Points on a hilly landscape, in no order, each with its height.
A ball rolls from a point to the lowest of its 2 nearest points, and stops where none of them is lower. Distance is the straight distance between rows; heights are no part of it.
(1331): [ -2  13  11   6   9  -6   3  18   7   3 -18  -1  -5  -5  17  21   8   4
  -7   4   1  11  -7 -11   9]  height 502
(865): [  5   8   4  12 -10   8  16  15 -27  12   2   0   0   9 -14 -13  -2   8
  -9 -15  -4 -21  12  12  -6]  height 711
(406): [ -5   3  -6  -5  -9   8   7   0 -12   7  16  17  10  -4 -27  -6  16   5
   6 -20  -4   0   2   1  -9]  height 678
(134): [ -5 -15  -5 -14  10  10  -8  -9 -10  11   3 -11 -11   0  -4 -20   4   9
  -8  15   8 -20   0  11  -6]  height 615
(1554): [ -4 -15   5  -6   5  -8  15  -1  -6  -1   9   6  -8   2  -3  -9   4 -10
   4 -22  -3   9  -3  10   9]  height 197
(1040): [  2 -23 -10 -12   2   3   1   5  -6   5   7 -17  -7   9   3  -4   0 -15
  -7 -10  -4  -2  19  24  -9]  height 660
(945): [  6 -17 -10  -2  -2  16  -1 -16  -5  -2   1  -5  22   5 -17 -22  -6  -4
 -14 -14   3 -13  26   6 -15]  height 714
(1594): [  7  -3  -9 -22  -9  15  -5   0 -11   8   5   8  15   2  -8   9 -11   0
   4 -19  12 -23  23  23  -8]  height 743
(364): [ -5   3  -2  -5  -4   0  -1   6  -8 -21   7  -3   8 -13   1   8 -20 -10
   7   0 -12   5  -1  19  -9]  height 584
(818): [-13   7 -12   5   0   3 -12  -1  27 -15  -3  22   0   8   6  -1   5 -15
  12   9   6  16 -13  -8 -12]  height 324
(903): [ 14  -4   4   4 -16  -6  17  -2 -20  -1  -2   7   6  15 -14   4   6 -13
 -15  -3 -25  -5  15   1 -10]  height 768
(1481): [  7  -2  -6  13 -19   9   5   1 -23  -4  15 -35   4   9   1 -13 -17  -2
  14  -1 -14 -13  21  17  -4]  height 578
(616): [  8 -26   4  -1   2 -12  14  -8 -11   3 -12 -24  -8   9   3 -10  -9  -3
 -15  -3 -10   9   5   1  -4]  height 306
(1334): [  6 -12  14 -13  -5   9  -8  -9  -2  -9   1   8   9  16   2 -22  15   8
 -15 -20  -4  -8  12  10  -7]  height 671
(1456): [ -8 -15   3 -12  -2  -1   0  -5 -17   2  24  18   6   0 -12   3   0   2
  -1 -14  -3  -3   0  -2 -21]  height 698
(1480): [  4  23   7   3  -5  -7   8  -8  -4   3 -15  28  -2  -7   2  -5  15 -12
  23   6  -9 -11   5  -4  10]  height 603
(178): [ -2  10  -7   9  -2 -13   2  12  -4   9  -3  17 -11  13  -3   7   0 -18
   1  14 -22  -7   9  -5   3]  height 601
(437): [ -4 -18 -11 -16  15   2 -13 -13 -16   0   1 -10  21  -7  -4  17 -11   5
  -7  -7  14  -7   4 -17  -7]  height 681
(468): [-16  22  -7 -22  -2  -6   1   8  -6  19   0   7  -7   9  12  -2   7 -12
 -12   3  -7   4  12  -4   3]  height 706
(1314): [-21  14   4   3  10  -9   0  -3  -8  -9  13   0  15  -5  14   1   5  -9
   2  10 -18   2   3  -6   0]  height 506
(1539): [  3 -20  -6 -12   3  17  -3  -3 -24   9  -3 -16  13  10   3 -13  -2  -3
 -13 -15   9  -6  34  15 -11]  height 688
(1158): [ 15  -4   4  -3 -17  16  23  -7 -25  10  -1   3   8  20 -13  -7   0  -1
 -18 -13   4 -22  17  10 -21]  height 732
(331): [-16  17   4 -17   8  -2  -3  -3 -15  -4  -7  11   3  -5  -2  -5  -6   8
 -21   6   2   2 -15   2  -4]  height 188
(1601): [ 13   7   9  -1  -8   0  -7 -13  10  -6  18  18  -3   2  -8  15   1  -7
   6  -2 -17  12   0   5   2]  height 733
(29): [  3  17   2  11 -10   3  -6  13   8 -19  -9  15  11  -2  11  11   3  -3
  20   3   0 -13  -8   4   9]  height 536
(754): [-10  11 -11  -3  11   5 -21   7  20  -9  -5  12  -7   5  19   3  12  -1
  -4  13  26   7 -18 -13 -15]  height 284
(464): [ 9 -3  0  5 -8  2  2 16 22 -2  5  3 -8 17  3 -8 12 -4  6 -8 -7  9  0  2
 16]  height 745
(334): [ 12  11  -3  13   2   1  -5  -5 -17  15   5 -15   1   2  -9   1  -7 -10
  23 -13 -20  19  17  15  15]  height 544
(1173): [  4 -13   9 -11  -1  -3   4   6   6  14 -10  11 -15   2   2   2   3  11
  -7  -6  18 -11 -19  -3  15]  height 248
(1199): [ -4 -11   8   5   6 -13   2   1 -18   4  -7 -16 -13   5   1 -17  -1  17
 -13  -6  -2  19  -4  -5  -3]  height 256
(1661): [  1  -7   2  11   7  -4   2 -12   8  -2  14 -27  -4  -4  13  -9 -28   2
  11  -1   4  -2  14  10   9]  height 444
(167): [ -9 -11  -9   4  18   6  -9  17   5  -6   4 -28  10 -19  -6 -13 -16   4
  -3  -1  23   7  -1  -2  10]  height 448
(359): [ -8   0 -13  21  20   2 -25  15   3   2   1 -22  -1  -7 -15  -2 -18   8
  -1   9  11  23  -3   3   3]  height 503
(61): [  5 -31  -5  -5   3  -1 -21  -7   7 -16   7   5   3   8  -9   2  13  10
   6 -10   7   1  -8  -5 -20]  height 722
(433): [  0  20  16  13   6  -2  -6   3  10   7  18  11 -18 -10  13  17  -2   8
   7   8   8   9 -14  -1   5]  height 583
(1111): [-15   5  -6  28  23  -8  -7  11  -4  13   2  -8   9  -3 -17  -5 -18  -1
  10   2   4  12  -6  -6  16]  height 554
(1674): [  4 -18  -3   2  -1   3  -9  -4 -16  -3  30  -6   8   4  -8   8  -4   6
   9 -14   9 -23   4   3 -21]  height 718
(264): [  2  12  15  -7  -8   0  -3   1  10   3 -21  20  -9  -2  10   2  -3  10
  10  -7  19  -7 -16   2  13]  height 205
(815): [ -8 -14  -1   2 -13   4   0  13 -14  16 -13 -23  10  -5 -11 -15 -16  19
  -6   6   2   6   5   1  -3]  height 349
(1505): [-19  22 -11  -3  15   1   6   9  -4  11   0  -2 -14   8  -3  -9   7 -11
  -1   3   2  16  -3   3   6]  height 734
(1116): [  7 -26  22  -3  -4  -9  -1   1   3  10  -2  -2 -18   1   1   7  -5  15
   2   7   0   3 -14  -1  12]  height 286
(1155): [ -1  -2 -22  -7  13  -8   3  -2  18 -17  -4  -1   2 -11  -7   5  -7 -10
 -18   8   7  -5  -8  -2 -11]  height 888
(440): [ -4   8   0   8   6   3  20  -8  -5  -5  -6   4  13  -9 -13   3  15 -10
   7  17 -12  14 -17 -18  14]  height 311
(448): [  4   8  -4 -17 -19 -15  13  -7  -1   9  -1  26 -13   7  -4 -11   5 -16
   3  -5 -10 -15   8   2  -6]  height 654
(929): [  1  -1  -4   7  20   7  -4  12  16  -7 -14 -11   3  -8  10   7  16  10
 -12   1  16  -2 -11 -18  10]  height 461
(1739): [  1  -4  -5  -7  15   7 -26   5   2  -3  -6   0   0 -13  -9  13  16  14
  -7   0   9   4 -11  12  -3]  height 563
(1005): [ -7  10   9 -16 -10  -2  -4  -5   0   1  -7   2  14   5   1 -13  -4  15
 -12  -8  -1   5   2 -10   1]  height 129
(162): [  4   4 -19 -16  -2  -4 -13 -14   8   8  -5   2   5  11  -8   2  -8   2
 -10  -3   6  -4  21  -6 -20]  height 834
(1049): [-19   2   1  -4   3   3 -16  13   4  19   6  -2  -8   0  22  14  11  -1
  16   3  -2  15   1  -5   3]  height 449
(1051): [  3 -21 -19   2   9  -3  11   4  10  -7   1  -5  -6  12 -10  14  -8  -6
 -26   4   7 -13  -3 -10 -14]  height 905
(1359): [ 2 12 -7  6 16  5  7 -8 27 12  0 -6 -8 -4  2 23  1 -9 -2  9  4 19  4 -1
 12]  height 784
(1148): [ -1 -28 -10 -23   0   3   7  -7  -7  21   0  -9  -7 -11 -13   2  -7   5
   3  -4  24  -8   1  -6  -3]  height 863
(276): [  7   0 -13 -10   6  13  -5 -17   0  13   5   7   4   5 -17  13   5  -1
   8  -2   1 -26  -1  10   1]  height 753
(361): [  2 -26 -12  -1   1  -9  -1  -8  -2  -9  -8 -21  -6  -5  -7  -9 -14  -2
   1   2   4  21  -3  -2 -13]  height 351
(503): [  1  -6  -7  -6 -23  -7   8   4   6   0 -11  -7 -17   4   3  13 -14   5
   1  10   6   9 -14 -10  -2]  height 586
(1561): [ -9   4 -13   0   3   1 -15 -18  -6   3   1  -5  -5  -6 -16 -14  20   8
  18  14   3   7 -17  -2 -13]  height 424
(461): [ -1 -26 -14  -7  -2   4   0  -3 -23   4   1  -7 -16  12  -7 -13  12  -5
  -1   4  -6 -14   2  20 -12]  height 637
(1654): [ 11   2  12  -6 -13  -6   5 -10  -4   9 -12  21  -4   8   5 -13  12 -12
   4   1 -19  -6   9  -8  13]  height 630
(1704): [  7 -17 -16   0  -5   6  13  16  -6  -9  -7 -13  24   3  -7  14 -17  -2
 -12 -17  10 -12   7  -8 -13]  height 892
(809): [  1  17   0  20  16  -2  18  -8  14   6  -2   8 -17  -9  12  20   3 -24
   0  21   1  24 -12  -5   7]  height 756
(1450): [  3  15  -3   4  -9   3  16   2  -9   3  -6  10 -11  -4 -11  -4  26 -10
   9  18 -18  19 -22  -1  13]  height 352
(711): [ 17  -2  15  -2  -6 -10   2  -5   8  -6  -3  11 -13   9   2 -17  14   9
  -8 -21  -4  -7  10   8  -7]  height 643
(791): [ -9   1  -2   4 -13  -2   1   7   1 -21  11   6  -4 -10 -10 -15  -8   9
  10  -3 -10  -3   3  21 -14]  height 621
(964): [  0  -6  -7 -25   0  -8 -14 -13  25  -2   2  10  13   1  -7   4  -2  -2
 -20  -6  10   7   4  -7 -20]  height 851
(1451): [  2   4  12   7 -12  -8  19   6  24   3 -23   8  -3  -3  15  14  14   1
 -10   8  -6  13   1 -18   5]  height 534
(610): [ -9  -2  -2  -3  20   8 -20 -13   7 -10   9  -6  -2  -7  11 -13  20   2
  16   9   8   9 -13   6  -2]  height 466
(312): [ -5  11   5  -6   5  -8   7  -2  18  25   6  25 -31   3   5  -7  24  -2
   5  -1   5  -6   4   8  -4]  height 826
(300): [ -8 -17  -4 -21  -4  -8  -1  -3  -7   3 -20   9  20  -5  -2  20  -9   1
 -14 -10   5 -10   7 -20 -13]  height 659
(667): [  5 -10   0   3  -6  11  11  -9 -10 -18  20  -1  23   6  -4 -12   4  -7
   7 -21 -12   6   2  -2  -1]  height 301
(1012): [ 18  20  12  12 -22  -7  -8  -1   4   1  20   4 -10   2   4  16   7  -3
  18   5 -26  15   6  -7   9]  height 700
(1634): [  6   5  10  11 -18   3   9   3  -6   6  15 -15   1   5  -2 -10 -14   1
  10  -2 -16  -2  21   1  11]  height 540
(629): [  3  -9 -22 -22   6   3  -5   5  -8  12 -14  -8  -3 -11  -5  19  -4   7
   2  -7  28 -16 -12  -5  -2]  height 849
(253): [  0  -4 -15  -4  15   2  18   2  16   4   8 -23   0 -15  -1  19   2  -6
  -3  -3   3   7   2   7   8]  height 811
(42): [-11  16   1  21  24   9 -16  -5  -3  -7  -6   1   6 -14  -1  -2  -3  -1
   9  25   6   2 -25   1  12]  height 604
(397): [  3  16  10  -8 -17  -4   2   6 -14 -18   4  14   4  16   8   0  -6  -4
 -19 -15 -10 -13  -2   3 -11]  height 644
(103): [ -1 -21 -22  -5  -8   6  -8 -13  -6  -1  -8  -7  -3  -1 -21 -10  -4   3
  13  12   5  14 -12   1  -4]  height 388
(491): [  3  -2  -1 -13   1  -1 -10  -3  15   0 -16  21   6  -9  -7  17  16   0
  -4  -2  -5  -1  -6   4  -4]  height 529
(146): [ 10  -3   5   9  -4  11 -10   0  25   3   4 -13  -6  -7   2   0  -2  17
  13   1   6  -7   2  12  21]  height 214
(952): [  7  28  24  11   3  -1   3   2  -4  10  15  12 -13  -8   3   7   3   2
   8   2  -9   6  -4  -1  29]  height 625
(719): [ 15 -17   7 -11 -10  -1   7  -5 -21   6 -15   9  -1  15  -6   2  -1  -7
 -25 -16  -7 -11  10   4 -22]  height 749
(1249): [ -3  16  11   3  19  10   3  -9   3   0 -12  -1  -2 -17   6  -6  -2  -3
  -7  25  -1   8 -12   6  23]  height 646
(332): [ 13  -4  -5  13  22  11  -3   0   0  -3 -14 -21  10   2  -9   4   8  10
 -15  -2   3  -9  -5  -2  19]  height 414
(1445): [-11  -8   0   6  -7 -11   3  11 -10   8 -19   7  -1  13   7  -3 -11  -8
   9  20 -10  -7   8 -12   3]  height 624
(1021): [-14  20  -4   4  -7   0 -16  22   5   6  14  12  -2   5   9  12  16  -6
  23   8 -17  17   4  -5   2]  height 410
(130): [ -3  -9   6   9  36  -4 -10  -3  -6  -6 -11  -9  -4  -2  -5  -3  -5  -4
 -21   6   4  -9  -4   0   9]  height 359
(1167): [-10 -14  17  22  -2 -13 -20   9 -12   5   3 -10   5  -9  -5 -14 -12  16
  25  -7   6   8  -3   7   3]  height 416
(159): [ 10   8  -6 -27 -13  -3   9  -3  15  12  -2  18  -8  11   1   6  15 -21
   0  -4  -9   7  -6  -1  -1]  height 676
(511): [-17 -20  -5  -9  -9 -13   0   9  -1  -1 -13   5  15   6   4   6  -3  -8
  -5  11  -1 -11   1 -25 -10]  height 645
(968): [ 11   6   7  11   0   4  -3  -9   9 -16   5 -14  -9  -1   0 -10   2  12
  -1  13  -9 -18  -1  16  11]  height 142
(1724): [  2  -3   7 -11 -14  11  14   7 -11   2  20  -2  10  10   9   7 -11  -1
  -4  -4   1 -25  -9  -1   7]  height 858
(4): [-12  -5   5  11   2  -3   1   9   4  16  12 -13   2  -1   7   0   4   2
  18  -2   3  22  -5 -17  12]  height 487
(106): [-16  -9  -4  -1  14  -8  -5   4  -6  -2   8  -8  -7  -7  -4 -20  -2   9
  -1 -13  18  20 -14  -2  -7]  height 314
(1260): [  1   0   7   7  -9  -9  15  -5  19  -3 -18   8 -16 -12   4  14   0   1
   1  18   5  16 -18 -13 -10]  height 561
(1689): [ -4  26  -1   1   6   1   0  11 -17 -17   9  -2  -1   5   6   6   8   4
 -15 -13 -13  -7  -3   7  -1]  height 679
(778): [ -3  -2  -7  -3   5  -2  -1 -10  12   6  -9   3  -3  -2  17  18  15 -20
  24  26  -4   7  -7  -2   4]  height 719
(549): [  9  17   5   4 -17  -7  13  -4   9 -18  -4  31   6  -6   2   3  -2 -10
  17  -7  -6  -9  -3  -9  12]  height 573
(326): [ 12  -2   8  -7 -21   5   9  -5 -11   3   3   4  15  15   3  -7  -7 -12
 -19   1 -19 -10  35   9  -9]  height 789
(1084): [  1 -10  11 -10  -6   1  -4  10 -12   4   7  11   7   8   2  12 -13   4
 -18  -2   5 -34   3   2  -6]  height 843
(1562): [-16  22  -1 -11   5   0 -11  -8  11  -4  -8  18  -5 -10   7   1   1   7
  -8  18  13  -3 -13   5 -10]  height 236
(304): [ -6  11  -3  17  23   2 -19  -7   6  -8  -2 -13   3  -2  21  -1  10  -2
  23  10   7  -6   5  -4   5]  height 513
(99): [ -7  -5   2  -4   3  -4   9   3   2  -2 -12   2   2  -7  -2  -9  -9  -9
   1  -8   1 -12  11   5   1]  height 252
(808): [ 10 -19   9  -3 -18  11  14 -12 -43   6  17  -6   0  16  -7  -5 -19 -16
   4   4 -10  -4   5   8  -2]  height 647
(647): [  1  -7  13  -3  -3   0  -6   1 -24   4  -6   2  -7   5  -2  -7 -20  21
 -11   4  12 -29  -4   4  -8]  height 827
(1440): [ 17  -6   2  20   9  -5  -3  -4   6 -17   6 -24 -14   2   3  -7  10  16
   0  -8  -2  -7   1   7  -9]  height 213
(1407): [ 14 -20  -1  12  -4   5  -6  -8   2 -12   7 -22  12   2   7 -13  -7   0
  20 -13   3  -9  11   0   7]  height 391
(1318): [ -1  16  -3  10  -8  -5  -2  14  34  -6 -25  18  -7  13  10  -3  18  -2
 -13   6   5   0  -1  -6 -14]  height 343
(341): [ -3 -19  -5 -16   8   5 -16   0 -15  -3  -2  -2   5 -11  -9  -1  12   9
 -11   4  11 -16 -14   9 -12]  height 591
(118): [  3  10   1  14   9  -3  11 -10  -2  -1 -14  -6 -12  -4  12   8 -10 -19
  15  13   5  21 -17  -3  13]  height 727
(74): [ -7  10  -2  -4  15  -4  -6  -2   1   4   6   2   9   7   0  17  23  -3
 -11   8 -22  -5   2  -8  -5]  height 542
(739): [ 13  -4  -5   7  20  -3   7 -22  24 -17  -1 -21  -2  -1   7  -3  19   4
  -2   1   2   2   6  -7   0]  height 279
(854): [  1   8  -9   5   7  -8  -1  11   7  -5  -2  -5   1   7  -5  29   3 -10
   1  11 -14  -7   6  -6   4]  height 572
(1436): [  2   6   5  -2   2 -12   3  -1 -23  -2  -6   5   3  -2   4  16  -7   3
   4 -16   2  -4  -9  -7  -6]  height 785
(56): [  8  10   0   6   6 -14  -8 -10 -15  -5   8  17  -7  10  -7  11  -5  -2
   7 -19  -8   8   1  -3  -8]  height 762
(1042): [  0   0  19 -12 -10  11  -4   0   8  -8  -2   4   9  -5   6  -6   8  15
 -10   9  -8   6 -11   1  12]  height 64
(908): [  6  24  11   4   0  13   1 -14  -1  -1 -14  -2  -4  -3   8  -7  -7 -11
   9  14  -5  24  -2   7  28]  height 686
(1595): [ -8  23   9  22 -16  -2   1  11  21 -10  -5  14   0 -17   9   4   4   8
  22  12   2  19  -5  -7  -5]  height 421
(787): [ 14 -14  -5 -29   1  17   0  -8 -26  -2  -5  -7   9 -10   7   8  -9  -2
 -10 -16  13 -22  10  18 -10]  height 721
(1117): [  7  10  -5 -14 -11 -11  -8  -5  34  -3 -14  15 -18  10   3  -8   5   5
 -14   4   9   6  -8  -2 -13]  height 305
(1400): [  0   1  -3  -4 -19   1  -6   5  -1   2  -2  -3  10   6 -11   1 -11  10
 -15  -6  -9  -7  30   8 -15]  height 812
(1263): [ -4 -18 -10  -4  -6  11   4  17  -1 -13   6  -7  22   5   5  11  -9  -8
   4  -6  -1 -11 -12  -6   3]  height 875
(495): [  7 -11 -16   4   2  -1  10   7  -5 -25  -3  -9  12   8  -8  -8 -14  -2
 -28  -7   7 -20   4   4 -18]  height 910
(41): [  3  -2  14 -21  -6   7  12   1   0  -1   4   9  -1  -5   1  -1  -7  -4
 -18 -14  -4   9 -15  12  13]  height 136
(185): [  2  -4  -2   2   8  -7   6   7   7   0 -34 -14 -13  -3   7  -5  -5   7
   1  -8  17  14   4  -2   4]  height 860
(504): [ -1   8   6   0   4  -1 -13  16   4 -10   7   0  -6  16  14   4   9   8
  -4 -13  -1   5 -10   4   7]  height 713
(802): [ -3   6   6  -5   6  -6  17 -16  10  21  14  15   3 -12  -5   5   9  -5
   5  -9  -1   1  10  -7   7]  height 790
(65): [ -9  31   5   7 -10  -8   4   7  28   1 -14  20  -8  -7   8  -5  12   6
  -7  11   1  17   3  -7 -16]  height 378
(1365): [-14  13  -4 -13 -12  -2  -9   5 -13 -10   0   9  19 -11   5   3   0 -12
  13   7 -18   4  12   9   0]  height 546
(974): [ 12  12   7  -3 -15   7   9  -4 -31  20   8   7 -12   9  -3  -1 -11   4
   3 -13 -10 -17  23  10   0]  height 689
(1386): [ -1   2   5  16   0  -6  21 -11 -17   2  10 -14  12  -7 -12  -9  -8  -6
   4  13 -18   7  -7 -12  20]  height 261
(1132): [ -4   3  -4  -3   0   5   9  -2  30   2  10   9  -5   4  11 -10  25 -19
  12  -9  -7  22  10   1   8]  height 774
(585): [ 11  -9 -10   1 -17  13  16 -11 -19 -10  16 -23  12   4  -6  -8  -5  -2
   2   3 -10 -20   6   6 -15]  height 605
(395): [  1   1   6   9   2  -7  -6  15   1  -3 -19 -10  -4  -2   6   6 -23  17
  -7  -5  24  -6  -5  -2  12]  height 833
(823): [ -2  -1   5  29   9 -17  -6   2 -11  15  15 -19   0   5  -7  -3 -11   5
  13   1  -7  21  -2 -16  11]  height 531
(1525): [  7   7  -7 -10 -11   9  12  -8  16  14   1  16   0   3   9  15  21 -18
  19  13  -5   9 -15 -12  12]  height 697
(357): [  9  20   9  -7  -4 -14   2  -9   9 -13  -1  24   8   0  10 -10   5  -1
  -6 -16  -3 -15   1  -2  -6]  height 609
(119): [  5  -6 -10  -7  -4  11   1 -20  10  12   7   1  22  -1 -28  -5   1   3
   1  -7   7 -24  18   3  -8]  height 735
(50): [ -7  22  -2  26  28   9  -8   0  19 -13   2   8   6  -5   4  -3  -2  -1
   5  10  12   2  -1   0  10]  height 562
(1657): [-10 -10   2  13   3  -8  -8   2  -9  -2  -1 -12  -7 -15 -16 -20 -18  25
  15 -12  25   6 -15   4  -5]  height 366
(1019): [ -8 -14   8  14  17  -3   4  10  12  -7  -1  -1   4  -4   2 -14  -3  -8
  -4   4   2  -7  -5   4  14]  height 303
(1102): [ -7   3 -14 -22  10   6  -7  -8  23  -9  -1   7  10  -9  -1  13   0  -6
 -24  12  11  13 -18 -11  -6]  height 870
(1271): [-13   0   1  21  -6  -5 -15  21  11 -10  -6  -5  -2 -14   8   7  13  13
  16   7   0   6  -8   2  -5]  height 380
(388): [  5  15  12 -11  -4  10   4  -6  17  -3 -19  -2   3  -8  18  -5  11   7
  -1  -4  11  11  -7  -1  19]  height 138
(1697): [ -5   5  -2   1   5   4  10 -14  -2  13  17  16   0  -4 -15   7  -1   3
  13   8   2  -8  -8  -5   8]  height 771
(1457): [  5  -7  -9  -2  -5  10   6  -3  -6  -7   3 -20  18  14   7  -6   9  -1
  16 -26  -6  -3  17  -4  -1]  height 347
(1003): [ -2 -11  11  19   0  -4   6   3 -14   0  14 -20  18  -1  -6  -5 -21   9
 -11   8  -9  -1   0 -12   4]  height 203
(769): [  7   0  -8  14   0  -3  -4  -2   0   9   3 -17  -7   3  -3   0 -20  -5
  13   7 -13   3  20  19  12]  height 495
(1144): [ -7  13 -17  -5   5   4   4  -1  15 -17  -1  -4  -3  -3 -10  -7   9  -5
 -14  -1  -2   2   0  18 -12]  height 909
(969): [  1  14  12   0  -5  -3  -2   4  32  -2  -6  24 -25   8   5  -1  -6   7
  -5   0  16   6 -10   4   6]  height 258
(1196): [ -6  14  -6  -3 -15   6   6   8  -6  -1  24  14  -4  -2 -23 -17  -4  12
  -7  -9  -3  -4  -6  12  -3]  height 653
(231): [  1 -15 -19 -10  11  -1   6  12   7  20  -8 -24  -4 -15  -9  25   6   6
  -6   6  11  -5   3  -2   0]  height 831
(524): [  0   2  -1  16   8   3  -9  14  18   0  -2  -1 -22 -16   1   3  13  17
  11   7  20   5  -7   9  -5]  height 336
(1170): [ -5 -18   8  -2  22  -9 -15   1  -7   0 -16   0  -6 -14   3  -9   2  11
 -14  14  17 -12  -9  -5  -1]  height 402
(1198): [ -8  18  -2 -17 -17 -15  20   7  -2  10   8  16  -2   7  18 -10   1 -21
  -5   1 -13 -13  22  -6   7]  height 680
(415): [  4  -3   2   2   5   5  -8   1  21 -12 -19   8  11 -10   6  15   7  -5
   4  10  10  -8 -11  -3   6]  height 499
(951): [ -9  23  -9  -1  -6   9 -17   7  21  -7   6  29  14   9  -3   9  11 -10
  10   2 -11   8  -2  -6   3]  height 365
(321): [ 15 -15  16  -5 -16   7  17  -4 -29  18  12   0  -4  13  -4 -19  -3  -2
  -4   1 -15 -10  12   6   9]  height 664
(701): [-10  -5  -3  -2  -2   4   3  15  -9  -4 -12 -26  12 -21 -13 -10 -26  10
  -9  -4   8  12   9  14   3]  height 393
(1349): [ -8   2  -3  -9   3  -6   8  -5  11  26   7  17 -13   7   3  -3  13 -10
  16 -20   2  -6  13  -2  11]  height 808
(1009): [  3 -15   4   1   2 -13  -7   5 -24  -5 -10 -13  -5   1   4   8 -24   7
   1  -3  10 -10  -3   2  -5]  height 807
(1086): [  1 -22   0  -7  10   6 -16  -2 -13 -13  -3   0   7  19  -7 -10  11   5
 -12 -22  -3   7  -1  -4 -10]  height 699
(227): [  3   1  -7   8   6  -3 -16   7  22  -8  -3 -15 -18 -11  15   7  -9   8
  12   7  25  -7   6   7   4]  height 281
(973): [  8  -1   3  -1 -20   8  27 -12 -28   4  30  -5  10   2 -15  -6  -9 -14
   2   5 -20  -4   5  -3  -9]  height 627
(703): [ -1  -4  22  11 -13 -11  -6  -1   4   8  -3   8 -10   4  20   3  -3   8
  11  16  -8   9  -8 -15  13]  height 330
(606): [  3 -14   6   9  -8   6   0  -9 -11 -19  22  -6  23   7 -12  -8 -19   3
  -8  -7  -3  -1   1  -8 -14]  height 253
(724): [ -2  17  17  22   9   5  -3  17  17   2  -3  12 -11 -13  26  18  10   8
   0   5  16  29 -16  -9   3]  height 543
(1753): [ -1 -21   0   2   5 -12 -15  -6  12 -18  13   9  -5   3   4   7 -16  -2
   7  -1   6   1  -9  -3 -16]  height 746
(796): [ 11  34  15  -2 -11   8   2  -5   5  12   6   7  -4  -5  11  19   9   4
   8   5  -7  16   5 -14  17]  height 662
(1662): [ -4  11   9   9   5   0   3  10  -3  -7   8 -14  10  -4  12   1  20 -11
   4  12 -29  20   2  -4  11]  height 460
(1723): [  3 -23  -7 -21   8   4  -4  -8 -29   7  -5 -15   9  -1  10   5 -18   3
 -13  -7  25 -18  13  -8 -15]  height 701
(143): [ -1  15   6  23  -1   7   7  11  11  -4   5   1  -9  -7  11  -8  23  -4
  15  17 -17  21 -21  -2  12]  height 401
(1185): [ -9  -7  -2  10   1  -7   3  11 -21  17  -4 -20  -9   8 -18 -15  -8  12
 -17   4 -11   5  12  -2  -9]  height 307

Two balls start at each pair of points below. Name the first point that both come to, or write -.
(437) and (231) | -
(276) and (406) | -
(1456) and (1594) | (1314)

Where does a ball stop that starts at each point below?
(787) | (1003)
(312) | (415)
(629) | (1199)
(495) | (1331)
(1349) | (415)
